Each row is a point on a landscape with many valleys, with its height.
A ball rolls from a point to the lowest of its 5 nearest points, and stops where none of them is lower. Distance is the straight distance between rows; heights are no part of it.
j_497: [116, 110, 110, 110, 114, 114,  95,  97,  91,  87, 114,  95,  99, 108,  84,
 113,  90, 103, 102,  90, 122,  89,  77, 107, 117, 108, 113, 106, 130, 105]  (h 1.2)
j_739: [ 64,  92,  76,  86,  71,  84, 103, 103, 128, 122,  76, 103, 119,  80, 116,
  93, 115,  87, 112, 121,  81,  97, 131,  91,  58,  99, 111,  79,  57,  66]  (h 7.5)
j_219: [ 84, 105,  96, 109, 106,  98,  93,  94, 114,  91,  90,  94, 111,  55, 107,
  97, 108, 111, 125, 113,  90, 101, 105, 100,  79, 114, 134,  95,  76,  73]  (h 3.7)
j_175: [105, 109, 106, 107, 107, 105,  99, 102, 103,  93,  98,  99, 101,  94,  93,
 101,  93, 105, 105,  97,  99, 103,  90, 101, 101, 108, 114, 108, 108,  94]  (h 4.8)
j_973: [115, 116, 122, 111, 123, 103, 100, 106,  80,  99, 112, 105,  99, 124,  93,
 106,  62,  90,  87,  87, 121, 104,  84, 112, 119, 107,  90, 119, 118, 127]  (h 14.4)
j_845: [ 86, 129, 105,  93,  68,  76, 135, 133,  94,  66, 101, 108, 116, 109,  86,
 101, 134, 130,  85,  66, 101, 111,  98,  74, 137, 100,  68,  84, 115,  75]  (h 59.7)
j_831: [ 99,  76, 102, 118, 123, 107,  62,  86,  93, 125, 115,  90,  94,  95, 121,
 104,  93,  87, 105, 137,  95,  81, 108, 122,  78,  95, 122,  99,  77, 129]  (h 5.3)
j_268: [ 81, 117,  94,  86,  64,  91, 131, 119, 105,  89,  84, 116, 103, 105,  92,
  95, 119, 107,  87,  85, 104, 113, 105,  80, 104, 101,  69,  89,  94,  80]  (h 5.0)
j_545: [ 82, 133,  97, 103,  91,  86, 124, 124, 104,  82,  81, 112,  98,  81, 100,
  98,  93, 114,  99,  88,  90, 128,  96,  86, 118, 112,  72, 103,  92,  87]  (h 46.5)
j_77: [107,  92, 113, 129, 129, 104,  69,  91,  82, 111, 113,  98, 102,  96, 111,
 112,  73,  87, 100, 121, 108,  81,  99, 129,  98, 104, 117, 111,  93, 141]  (h 6.5)
j_923: [112, 114, 117,  99,  97,  96, 119, 103,  89,  97, 120, 100,  94, 132,  80,
 101,  96, 106,  85,  76, 112, 115,  80,  92, 124, 100,  79, 102, 129, 104]  (h 28.5)
j_72: [ 94,  93, 109, 114, 126,  91,  76,  93,  86, 128, 103,  99,  90, 105, 124,
 103,  71,  73,  93, 120,  95, 104, 112, 129,  87,  97,  96, 113,  67, 150]  (h 6.3)
j_391: [ 95,  96, 103, 108, 116,  99,  89,  88, 100, 114,  97,  94,  97,  87, 110,
 102,  91,  83, 109, 121,  86, 105, 105, 117,  77, 100, 111, 103,  79, 111]  (h 1.7)
j_498: [ 85, 125,  98, 113, 118,  98, 100,  99, 115,  88,  88,  97, 101,  69, 104,
 102,  89, 108, 113, 102,  88, 113,  95, 110,  97, 111, 118, 103,  83,  88]  (h 2.7)
j_619: [119,  81, 102,  76,  72, 106, 111, 100,  93,  86, 117, 102, 105, 125,  85,
  88, 133, 110,  93,  79, 110,  83,  97,  84, 112,  89,  92,  80, 143,  79]  (h 36.2)
j_524: [ 85, 115,  94,  95,  90,  91, 117, 109, 112,  98,  77, 111,  97,  90,  98,
  99, 102, 101, 102,  92,  88, 113, 106,  90,  98, 102,  89, 101,  88,  87]  (h 11.7)
j_516: [ 99, 125, 105, 105, 101,  88, 119, 118, 100,  80,  90, 107,  96,  95,  92,
 103,  90, 117, 101,  80, 102, 122,  86,  91, 118, 112,  82, 105, 104,  89]  (h 2.4)
j_699: [116,  90, 106, 105, 119,  99,  92,  96,  84, 120, 108,  97,  93, 128, 109,
 102,  78,  81,  86, 106, 107,  90,  98, 105, 112,  92,  83, 118, 101, 140]  (h 13.9)
j_112: [ 67, 102,  93, 117, 111,  89,  94,  93, 119,  99,  92,  95, 107,  55, 118,
  98, 101, 108, 126, 122,  77, 109, 110, 111,  70, 112, 138,  85,  63,  79]  (h 4.0)
j_729: [107, 102,  89, 100,  89, 113, 112,  96, 111,  75,  99,  97, 108,  89,  80,
 101, 128, 121, 107,  93, 111,  85,  93,  87, 107, 110, 120,  93, 129,  68]  (h 31.0)
j_144: [ 88, 125, 104, 105, 107,  94, 113, 108, 104,  92,  89, 107,  91,  93,  96,
  98,  80, 101, 102,  91,  98, 122,  94,  99, 105, 111,  90, 112,  90,  98]  (h 22.0)
j_566: [ 91, 117,  94,  97,  71,  92, 126, 124, 100,  73,  93, 112, 112,  94,  90,
  99, 125, 128,  98,  80, 104, 100,  97,  77, 121, 105,  86,  93, 111,  73]  (h 5.8)
j_958: [120,  81,  98,  95, 103, 113,  90,  91,  92, 108, 115,  94,  98, 119, 100,
  96, 105,  93,  96, 105, 111,  80,  99,  97, 107,  87, 102, 103, 117, 113]  (h 12.9)
j_722: [104, 116,  90, 103,  80, 104, 113, 122, 104,  57, 103, 105, 113,  83,  89,
 102, 136, 139, 101,  80, 114,  89,  90,  79, 125, 109,  96,  83, 123,  64]  (h 66.2)
j_347: [126,  72, 100, 101, 115, 121,  69,  87,  87, 105, 125,  91,  96, 118,  99,
 101, 107,  97,  92, 113, 113,  58,  97, 114, 115,  88, 115, 102, 127, 124]  (h 19.2)
j_981: [103, 103, 110,  80,  70,  85, 131, 107,  92,  90, 108, 102, 102, 131,  83,
  92, 118, 113,  81,  71, 107, 107,  96,  79, 117,  94,  75,  88, 127,  86]  (h 47.2)
j_967: [ 94,  97,  86,  95,  89, 104, 102,  97, 112,  94,  90,  98, 107,  77,  97,
  95, 117, 106, 115, 110,  95,  88, 106,  90,  88, 107, 125,  96,  95,  77]  (h 4.2)
j_361: [ 74, 104,  93, 103, 104,  89,  96,  90, 115, 106,  87,  97,  98,  68, 113,
  99,  96,  92, 116, 117,  78, 117, 108, 111,  71, 105, 114,  98,  71,  89]  (h 2.9)
j_986: [119,  81, 107,  86, 100,  99,  99, 104,  87, 121, 113,  96,  84, 148, 103,
  91,  97,  89,  77,  96, 112,  99, 103,  95, 121,  82,  64, 111, 106, 134]  (h 16.6)
j_372: [ 58, 102,  73,  82,  65,  89, 113, 117, 121, 111,  62, 115, 109,  88, 115,
  92, 111,  83, 101, 104,  84, 113, 127,  85,  71, 100,  82,  86,  61,  77]  (h 10.5)
j_872: [125,  80,  98,  85,  89, 103, 114,  92,  95, 102, 113,  98,  95, 128,  90,
  92, 114, 101,  92,  90, 110,  91,  95,  90, 111,  88,  86,  92, 130, 102]  (h 25.1)
j_828: [ 87, 107, 104, 109, 116,  94, 100,  98,  96, 107,  82, 108,  91,  94, 109,
 104,  70,  82, 102, 101,  94, 124,  97, 115,  92, 104,  93, 113,  76, 113]  (h 4.3)
j_681: [ 99, 111, 105,  98, 107,  93, 113, 103,  98, 106,  94, 103,  89, 116,  97,
 100,  82,  85,  91,  92, 101, 118,  94, 101, 102,  99,  81, 109,  96, 114]  (h 13.1)
j_903: [115, 112,  99, 107,  97, 111, 100, 110, 105,  59, 113,  99, 109,  83,  75,
 109, 123, 146, 105,  77, 123,  92,  76,  88, 135, 114, 113,  94, 138,  64]  (h 55.9)
j_827: [124,  89,  99,  94, 104, 121,  95,  93,  92,  89, 114,  93, 102, 117,  86,
 102, 113, 106, 102,  91, 116,  76,  83, 100, 117,  99, 115,  96, 139,  91]  (h 14.2)
j_243: [ 97,  99,  93,  79,  61,  99, 128, 106, 100,  82, 104, 106, 108, 119,  87,
  94, 138, 119,  92,  73, 109,  96, 108,  77, 110,  95,  89,  78, 127,  73]  (h 51.2)
j_263: [112,  71,  94, 104, 113, 113,  56,  86,  99, 125, 115,  87,  95, 113, 113,
 101, 107,  93,  94, 127, 100,  68, 112, 115,  93,  86, 120, 102,  91, 132]  (h 14.1)
j_370: [ 93, 103, 119, 134, 139,  96,  77,  86,  83, 111, 104, 108,  99,  88, 119,
 110,  66,  81, 103, 121,  98, 103, 106, 137,  85, 107, 113, 112,  79, 137]  (h 2.6)
j_276: [ 85,  98,  78,  96,  78, 105, 106, 102, 117,  84,  89,  99, 118,  70, 109,
  87, 129, 114, 121, 111,  91,  81, 115,  85,  83, 107, 131,  83,  92,  60]  (h 5.9)
j_748: [ 99, 122, 110, 118, 117,  99, 108, 105,  93, 101,  96, 101,  89, 104, 103,
 105,  63,  92, 100,  94, 105, 119,  89, 107, 105, 109,  94, 118,  95, 115]  (h 11.4)
j_863: [124,  85, 112,  90,  94, 101, 111,  98,  81, 102, 126,  92,  99, 149,  84,
  97, 106, 102,  82,  83, 121,  96,  91,  92, 125,  89,  72,  99, 134, 113]  (h 23.0)
j_870: [109,  79,  96, 104, 110, 108,  72,  85,  93, 121, 109,  90,  96, 103, 115,
  99, 100,  85, 107, 121,  92,  82, 108, 116,  84,  88, 111, 106,  87, 123]  (h 8.5)
j_186: [ 99,  85,  85,  82,  82, 101, 102,  94, 113, 106,  91, 100, 103,  95,  99,
  91, 113,  90, 102, 109,  92,  94, 112,  90,  75,  98, 109,  93,  98,  87]  (h 3.9)
j_915: [125, 101, 111, 112, 116, 122,  87,  94,  87,  84, 131,  97, 101, 121,  81,
 112,  97, 114,  96,  87, 131,  74,  71, 108, 127, 108, 116, 102, 150, 103]  (h 6.6)
j_63: [113,  86,  95,  92,  96, 107, 100,  92, 106, 105,  99,  94, 100, 105,  95,
  98, 109,  93, 106, 104,  96,  91, 105,  98,  93,  92, 108, 102, 105,  98]  (h 3.8)
j_398: [109, 107, 106, 103, 112, 105,  97,  97,  90, 110,  98,  99,  94, 110,  99,
 101,  81,  84,  96, 105, 102, 111,  95, 105, 100,  97,  94, 118, 100, 122]  (h 6.0)
j_682: [ 98,  88,  92,  79,  80,  91, 107,  94, 110, 119,  86, 105,  97, 102, 106,
  97, 105,  78, 100, 112,  84, 105, 116,  93,  70,  90,  91,  99,  78,  97]  (h 3.2)
j_940: [ 83, 115,  88, 113, 103,  98, 100, 105, 120,  75,  84, 104, 114,  42, 111,
  97, 106, 122, 125, 107,  86,  97, 102, 100, 100, 118, 127,  87,  76,  65]  (h 4.6)
j_420: [101, 112, 103,  96,  99,  98, 112, 101,  95,  94,  98,  99,  96, 108,  91,
 103,  89, 105,  97,  88, 106, 112,  88,  94, 108, 104,  92, 111, 109,  98]  (h 18.4)
j_679: [ 91, 123,  97, 106, 102,  96, 111, 112, 107,  80,  85, 108, 100,  76,  97,
  99,  90, 119, 113,  87,  98, 117,  89,  97, 114, 112,  96, 108,  97,  85]  (h 31.3)
j_586: [ 96, 127, 113, 109, 106,  97, 114, 109,  88,  83, 110, 101,  97, 112,  87,
 107,  84, 109,  93,  79, 112, 119,  77,  97, 122, 107,  86, 110, 114, 101]  (h 33.6)
j_421: [116,  75,  97,  96, 106, 111,  80,  83, 103, 113, 110,  85,  98, 106, 108,
  97, 109,  86,  99, 118,  94,  83, 108, 106,  86,  86, 114, 106,  98, 118]  (h 7.8)
j_293: [121,  97, 109, 107, 123, 112,  89,  95,  80, 105, 118,  98,  96, 123, 100,
 106,  83,  93,  89, 104, 117,  82,  94, 115, 114, 102, 100, 115, 112, 134]  (h 4.5)
j_431: [ 64, 114,  95,  98,  94,  78, 112, 107, 115, 113,  64, 111,  98,  73, 115,
  96,  82,  86, 107, 108,  76, 134, 112, 102,  85, 105,  87,  93,  63,  91]  (h 4.1)
j_476: [111,  74,  91,  94,  94, 111,  85,  85, 107, 106, 110,  91, 103,  98, 103,
  92, 120,  93, 108, 116,  91,  76, 105, 101,  79,  92, 124,  92, 105,  93]  (h 6.2)
j_751: [119, 103, 116, 105, 116, 105, 104,  98,  82, 101, 120,  94,  95, 133,  89,
 103,  85,  97,  84,  86, 119,  96,  87, 102, 122,  99,  82, 109, 123, 118]  (h 14.0)
j_445: [ 84, 100,  89,  74,  62,  92, 126, 113, 112, 110,  77, 115, 104, 104,  99,
  96, 120,  92,  89,  91, 100, 113, 119,  78,  86,  92,  70,  88,  88,  82]  (h 16.1)
j_813: [100, 100,  95,  86,  83,  95, 113, 102, 106, 110,  85, 105,  94, 110,  99,
  95, 102,  91,  90,  99,  93, 114, 108,  89,  92,  96,  82, 104,  96, 100]  (h 6.7)
j_41: [ 85,  85,  94, 107, 102, 101,  84,  83, 115, 118, 103,  92, 104,  75, 121,
 103, 109,  94, 121, 128,  75,  94, 109, 109,  59,  99, 138,  87,  68,  82]  (h 4.7)
j_990: [ 76, 108, 105,  99, 108,  84, 100,  97, 104, 118,  73, 103,  92,  84, 112,
 102,  78,  75, 105, 106,  81, 136, 107, 112,  79, 101,  89, 100,  65, 108]  (h 5.6)
j_274: [ 89, 126,  97,  98,  77,  87, 128, 129, 105,  78,  86, 113, 105,  82,  95,
  99, 110, 124,  99,  82,  96, 113,  99,  80, 119, 107,  72,  93,  98,  79]  (h 47.4)
j_488: [117,  95, 103,  89,  81, 105, 116, 102,  93,  85, 113,  99, 103, 120,  81,
 100, 124, 112,  91,  79, 110,  93,  94,  85, 115,  98,  99,  89, 135,  83]  (h 36.9)
j_784: [124,  80,  97,  97, 105, 121,  82,  87,  94,  98, 114,  89,  99, 104,  93,
 101, 113,  96, 101, 111, 108,  72,  95, 102,  99,  91, 120, 100, 120,  99]  (h 8.7)
j_855: [113,  81,  91,  84,  62, 113, 111,  95,  98,  79, 110, 108, 109, 110,  83,
  89, 143, 122, 100,  81, 113,  75, 108,  80, 103,  89, 107,  71, 138,  68]  (h 46.6)
j_854: [115, 114, 105, 114, 112, 118,  94,  99,  98,  72, 112,  92,  98,  98,  77,
 116, 100, 123, 106,  86, 127,  85,  70, 103, 124, 114, 117, 106, 137,  87]  (h 12.5)
j_779: [101,  71,  99, 101, 117,  99,  61,  91,  95, 140, 111,  94,  91, 111, 120,
  98,  95,  81,  95, 130,  95,  90, 119, 114,  85,  85, 110, 107,  72, 143]  (h 11.1)
j_40: [128,  84, 106, 104, 114, 123,  78,  90,  87,  95, 127,  94,  98, 115,  88,
 108,  95,  99,  94, 103, 125,  67,  86, 112, 119,  97, 114,  97, 136, 113]  (h 10.6)
j_37: [ 94,  91,  92,  93,  92,  96,  94,  88, 112, 115,  90,  96, 102,  89, 108,
  99, 103,  85, 109, 115,  80, 107, 114, 101,  67,  98, 115,  97,  77,  93]  (h 2.8)
j_438: [120,  72,  95,  85,  93, 106,  92,  93,  98, 116, 107,  92,  93, 127,  97,
  91, 104,  85,  90, 103, 102,  90, 111,  92,  97,  81,  86, 107, 107, 118]  (h 14.7)
j_894: [110, 116, 105, 101,  99, 107, 107, 105, 100,  73, 107,  98, 104,  98,  79,
 106, 109, 128, 102,  84, 116,  98,  83,  91, 123, 111, 106, 100, 128,  80]  (h 31.6)
j_213: [102, 110, 102, 111, 117, 111,  93,  97, 105,  85, 102,  99, 103,  80,  92,
 105,  96, 115, 112,  99, 106, 102,  85, 107, 105, 115, 125, 107, 108,  89]  (h 5.1)
j_313: [100, 111, 104,  88,  85,  92, 123, 108,  97,  94,  96, 105,  95, 117,  87,
 103, 107, 105,  88,  82, 103, 116,  95,  80, 107, 102,  80, 100, 109,  92]  (h 33.5)
j_892: [ 72, 115, 104, 118, 122,  90,  95,  99, 105, 101,  81, 101,  96,  77, 118,
 101,  76,  94, 110, 107,  84, 128,  98, 124,  81, 108, 110, 101,  69, 108]  (h 5.5)
j_992: [ 93, 109,  87,  90,  71,  96, 124, 114, 109,  83,  90, 109, 109, 101,  89,
  95, 125, 120,  96,  82, 103, 101, 104,  78, 100, 101,  90,  90, 108,  73]  (h 35.8)
j_809: [102, 123, 113,  91,  84,  87, 129, 117,  96,  80, 105, 101, 102, 120,  83,
 102, 109, 120,  82,  70, 103, 116,  90,  83, 126, 104,  77,  94, 115,  88]  (h 50.6)
j_131: [111, 107, 109, 118, 126, 113,  88,  96,  92,  98, 108, 100,  99,  99,  97,
 108,  77,  95, 103, 103, 107,  99,  91, 115, 105, 107, 114, 116, 112, 113]  (h 4.4)
j_860: [133,  67, 100,  86, 105, 123,  83,  88,  86,  92, 132,  92,  94, 131,  88,
  97, 119, 105,  94,  97, 122,  64,  93, 101, 124,  83, 108,  86, 149, 101]  (h 22.8)
j_201: [116,  96, 102, 100, 105, 111, 100,  99,  97,  94, 110,  94,  99, 111,  87,
 102, 100, 102,  95,  93, 108,  95,  89, 103, 103,  98, 104, 106, 118, 106]  (h 7.2)
j_155: [ 89, 106,  85,  89,  77,  96, 116, 113, 111,  96,  86, 106, 104,  87, 102,
  95, 116, 104, 104,  99,  97, 105, 111,  84,  87, 108,  98,  93,  95,  79]  (h 11.2)
j_511: [119,  76,  98,  76,  95,  99,  93, 100,  98, 132, 104,  96,  87, 138, 107,
  93, 100,  80,  82, 103, 100, 103, 114,  93, 104,  77,  69, 106,  93, 126]  (h 13.7)
j_514: [ 85, 107, 102, 121, 119, 100,  85,  90, 106,  98,  97,  92, 102,  65, 108,
 106,  88, 101, 116, 115,  87, 110, 102, 121,  79, 113, 133, 102,  78,  96]  (h 2.3)
j_818: [118,  88, 115,  87,  96,  93, 111, 103,  88, 113, 114,  97,  89, 144,  91,
  97,  97,  90,  80,  84, 109, 103,  95,  91, 117,  89,  70, 109, 114, 117]  (h 22.1)
j_2: [103, 123, 109, 112, 114, 102, 105, 104,  97,  84,  99,  99,  98,  95,  89,
 109,  86, 120,  99,  91, 107, 117,  82, 101, 114, 111, 107, 109, 110,  95]  (h 18.6)
j_76: [ 72,  97,  82, 100,  90,  96,  94, 100, 125,  98,  88,  97, 117,  61, 115,
  95, 121, 107, 128, 116,  79,  85, 116,  94,  71, 113, 136,  83,  70,  64]  (h 5.7)
j_634: [111, 117, 122, 115, 123,  95, 105, 103,  82, 110, 114, 105,  98, 125, 105,
 108,  51,  85,  85,  89, 118, 110,  89, 112, 118, 104,  79, 122, 109, 138]  (h 19.9)
j_246: [104,  74,  94,  94, 100, 100,  79,  90, 102, 126,  99,  87,  98, 100, 113,
  95, 102,  79, 102, 124,  79,  94, 117, 107,  71,  84, 104, 101,  75, 116]  (h 9.5)
j_735: [ 63, 115,  87,  96,  91,  88, 107, 107, 119, 104,  68, 105, 108,  62, 112,
  95,  95,  95, 113, 111,  78, 119, 114, 103,  81, 110, 101,  89,  60,  79]  (h 7.3)
j_358: [ 98, 106, 111, 118, 127,  96,  89,  94,  82, 114,  99, 106,  93, 107, 115,
 105,  55,  75,  93, 108, 103, 109, 101, 124, 100, 101,  90, 120,  90, 145]  (h 5.2)
j_577: [117,  77,  99,  94, 112, 104,  78,  94,  91, 126, 108,  93,  87, 131, 110,
  95,  90,  80,  82, 112, 102,  87, 114, 100,  99,  85,  83, 115,  91, 141]  (h 10.7)
j_698: [105, 107, 103,  94,  96, 100, 115, 102,  96,  86, 109,  96,  97, 115,  79,
 101, 105, 113,  94,  82, 109, 108,  89,  90, 112, 106,  93, 102, 126,  92]  (h 0.8)
j_874: [ 89,  81,  81,  94,  79,  98, 100,  91, 124, 104,  95,  95, 116,  80, 110,
  92, 126,  96, 116, 119,  81,  84, 121,  94,  62, 101, 132,  84,  78,  73]  (h 7.0)
j_316: [ 89, 102,  97, 105, 106,  99,  93,  94, 104, 100,  90,  95, 101,  77, 108,
 102,  98,  97, 116, 112,  87, 104, 103, 106,  80, 103, 120, 106,  86,  89]  (h 2.1)
j_544: [ 97,  99,  98,  97,  93,  99, 103,  96, 106, 101,  89, 100, 100,  91,  98,
  98, 101,  96, 108, 105,  92, 102, 102,  99,  84, 104, 107, 103,  92,  92]  (h 3.0)
j_686: [ 64, 106,  85,  99,  98,  87, 105,  97, 125, 103,  81, 103, 112,  61, 118,
  95, 107, 102, 119, 116,  73, 106, 120,  95,  68, 105, 121,  85,  60,  70]  (h 4.9)
j_770: [103, 128, 100, 110,  83,  93, 122, 133,  97,  52, 110, 104, 117,  71,  84,
 110, 122, 150, 104,  75, 109,  98,  84,  81, 143, 113,  85,  93, 117,  66]  (h 79.8)
j_499: [107,  97, 100, 106, 108, 106,  96,  91,  98, 102, 102,  96,  95,  99,  98,
 101,  91,  92, 104, 108,  94,  98,  92, 107,  91,  97, 110, 105, 103, 104]  (h 1.9)
j_227: [117,  99, 100,  99,  96, 119,  98,  95, 100,  72, 115,  93, 107, 100,  77,
 104, 123, 124, 101,  86, 121,  81,  78,  98, 123, 106, 117,  94, 147,  77]  (h 24.2)
j_542: [ 73, 118,  87,  88,  69,  86, 129, 126, 110,  92,  72, 123, 105,  81, 102,
 101, 108, 107, 100,  88,  93, 122, 112,  82, 103, 101,  68,  92,  83,  78]  (h 25.2)
j_674: [ 75, 121,  94, 103, 104,  85, 110, 105, 113,  97,  75, 109,  98,  69, 107,
  93,  88, 106, 108, 101,  83, 124, 105, 104,  94, 107,  98, 101,  75,  88]  (h 5.4)
j_116: [118,  80, 102,  97, 115, 111,  71,  95,  91, 119, 111,  91,  93, 125, 107,
 101,  99,  86,  89, 118, 107,  78, 106, 107, 106,  86, 101, 114, 104, 140]  (h 16.5)
j_130: [ 88,  98, 111, 130, 128, 103,  78,  83,  89, 117, 108,  95, 101,  77, 121,
 108,  79,  89, 116, 124,  88, 105,  98, 132,  74, 102, 128, 100,  74, 118]  (h 0.9)
j_342: [103,  90,  98,  74,  76,  92, 121, 100, 101, 109,  95, 106,  95, 125,  93,
  96, 104,  85,  85,  90,  97, 111, 105,  84,  99,  85,  70, 100, 100,  99]  (h 10.4)
j_819: [126,  86, 112,  90, 101, 111, 102,  92,  83, 100, 122,  96,  99, 135,  87,
 100, 108, 101,  89,  89, 117,  86,  89,  96, 122,  94,  89, 100, 134, 107]  (h 19.3)
j_441: [128, 102, 117, 114, 124, 119,  87,  93,  80,  95, 127,  93, 103, 122,  86,
 114,  82, 102,  87,  89, 134,  74,  77, 116, 130, 109, 101, 103, 143, 121]  (h 7.4)
j_697: [102,  71,  97,  88, 107,  94,  68,  95, 105, 146,  92,  96,  79, 124, 123,
  96,  93,  69,  88, 123,  88, 102, 126, 105,  84,  78,  78, 107,  64, 143]  (h 11.0)
j_215: [ 95, 116,  91,  98,  85,  98, 116, 111, 112,  79,  88, 107, 107,  86,  94,
  95, 112, 122, 106,  88, 102, 103,  98,  85, 109, 106,  96, 100, 103,  76]  (h 27.9)
j_732: [118, 115, 111, 111, 111, 108, 104, 105,  92,  84, 118,  94, 102, 115,  83,
 109,  93, 115,  93,  80, 120, 101,  77,  98, 126, 108,  96, 101, 137,  96]  (h 11.6)
j_801: [ 90,  90,  96,  88,  97,  86,  93,  94, 108, 134,  80,  98,  90, 101, 119,
 100,  85,  67,  94, 120,  76, 122, 117, 108,  72,  91,  79, 106,  57, 119]  (h 6.8)
j_645: [104,  85, 107, 101, 119, 101,  74,  93,  93, 132,  99,  96,  86, 109, 120,
 107,  82,  75,  96, 122,  92, 101, 118, 117,  90,  87,  94, 116,  75, 145]  (h 8.3)
j_326: [125,  75, 106,  89, 103, 110,  96,  97,  85, 113, 121,  94,  95, 140,  97,
  92, 104,  97,  83,  91, 116,  86, 100,  95, 120,  83,  83, 103, 120, 124]  (h 18.9)
j_202: [102,  66,  97, 104, 110, 107,  50,  84, 101, 137, 122,  87,  95, 104, 124,
  98, 109,  91, 104, 142,  93,  66, 119, 113,  78,  84, 126,  98,  74, 128]  (h 15.1)
j_416: [110,  81, 101,  95, 108, 102,  87,  95,  97, 125, 101,  93,  94, 118, 110,
  96,  90,  80,  92, 111,  95,  99, 109, 108,  88,  83,  84, 111,  85, 132]  (h 7.9)
j_590: [ 70, 110, 102, 128, 127,  94,  84,  94, 119,  94,  91,  97, 108,  47, 119,
 101,  93, 112, 129, 111,  82, 114, 101, 114,  83, 115, 138,  90,  69,  83]  (h 3.1)
j_665: [122, 113, 123, 109, 115,  97, 113, 106,  76,  97, 130,  98, 105, 148,  82,
 104,  87, 108,  78,  71, 125, 104,  75, 100, 137, 105,  80, 104, 139, 122]  (h 17.6)
j_179: [ 89, 124,  97, 108,  97,  94, 116, 124, 108,  72,  86, 109, 103,  71,  94,
  98, 106, 132, 108,  88, 101, 112,  94,  91, 123, 111,  89, 100, 100,  73]  (h 44.6)
j_535: [106,  79, 103, 116, 118, 112,  56,  86,  96, 117, 120,  90,  97,  95, 110,
 105, 103,  86, 105, 126,  99,  70,  99, 119,  87,  94, 130, 103,  89, 123]  (h 8.4)
j_206: [ 94,  96, 108, 104, 117,  94,  92,  94,  91, 126,  96, 103,  88, 106, 116,
 103,  70,  73,  96, 114,  88, 115, 108, 120,  86,  91,  87, 118,  74, 135]  (h 6.4)
j_746: [ 67, 124, 100, 105, 109,  82, 110, 109, 111, 102,  71, 112,  91,  72, 112,
  99,  67,  91, 106,  97,  82, 139,  97, 108,  95, 108,  89, 104,  71,  99]  (h 10.1)
j_823: [107,  93,  96,  81,  68, 100, 120, 100, 102,  95, 101, 102, 105, 116,  87,
  94, 125, 104,  95,  85, 103,  99, 106,  77, 100,  92,  89,  91, 121,  84]  (h 44.0)
j_139: [111, 115, 109,  96,  89,  97, 122, 110,  89,  75, 111, 102, 103, 114,  78,
 106, 119, 128,  94,  67, 111, 106,  85,  87, 129, 107,  91,  95, 135,  86]  (h 44.4)
j_223: [ 78, 114,  90,  99,  91,  91, 114, 110, 117,  94,  80, 110, 109,  71, 107,
  96, 102, 105, 115,  97,  87, 113, 105,  96,  94, 109, 104,  96,  79,  77]  (h 7.6)
j_83: [ 74, 107,  81,  88,  79,  89, 115, 108, 115, 107,  68, 107, 106,  74, 111,
  94, 101,  91, 108, 111,  79, 112, 120,  94,  79, 101,  98,  91,  69,  83]  (h 8.9)
j_34: [104,  89, 101,  89, 101,  98,  98,  95,  98, 117,  91,  99,  90, 111, 106,
  93,  88,  80,  92, 105,  91, 109, 105, 100,  92,  91,  85, 112,  85, 117]  (h 8.6)
j_273: [ 58, 117,  87,  90,  84,  76, 120, 116, 119, 102,  61, 118, 100,  66, 111,
  92,  92,  94, 107, 103,  80, 128, 118,  95,  90, 106,  82,  88,  63,  78]  (h 9.6)
j_824: [ 96,  91,  81,  83,  70, 107, 112, 101, 114,  89,  90, 108, 111,  92,  99,
  90, 136, 113, 110,  93, 101,  81, 115,  78,  88,  96, 113,  83, 109,  68]  (h 1.8)
j_224: [ 62, 121,  88, 114, 108,  84, 108, 106, 121,  91,  65, 108, 105,  42, 120,
  94,  86, 105, 121, 110,  72, 127, 110, 111,  92, 108, 105,  89,  57,  81]  (h 11.8)
j_341: [ 95,  94, 119, 137, 135, 106,  60,  81,  83, 113, 120, 104, 100,  84, 118,
 114,  75,  90, 107, 129,  99,  82, 102, 134,  78, 108, 128, 103,  85, 136]  (h 3.4)
j_754: [124,  84, 114,  77,  82,  93, 118, 102,  81,  96, 127,  95,  97, 146,  86,
  94, 124, 106,  78,  75, 115, 102,  94,  85, 125,  85,  71,  90, 139,  99]  (h 30.1)
j_294: [121,  79,  94,  88,  86, 114, 101,  87,  99,  93, 112,  95, 102, 111,  87,
  92, 128, 106, 104,  97, 109,  78,  97,  88, 103,  93, 109,  86, 136,  86]  (h 21.4)
j_865: [120, 105, 116, 119, 127, 116,  80,  94,  85,  88, 124,  96, 100, 107,  88,
 121,  77,  99,  94,  97, 131,  75,  77, 118, 122, 113, 116, 109, 136, 115]  (h 6.1)
j_832: [ 98, 104, 108, 115, 124,  99,  87,  92,  89, 109,  99, 100,  97,  94, 107,
 106,  80,  84, 103, 111,  98, 104, 100, 123,  90, 102, 112, 114,  86, 119]  (h 2.5)

For each start below, name the point where the ball stops.
j_112: j_130
j_872: j_499
j_748: j_130
j_590: j_130
j_682: j_130
j_863: j_499
j_818: j_497

Call two points neighbours if one is among the 5 nearest of the other. Go from one point of each pair to the other, from neighbour to neighbour, staying as low as possible. Name the highest point that can't be avoided.
j_824, j_130: j_186
j_431, j_831: j_674
j_268, j_499: j_445
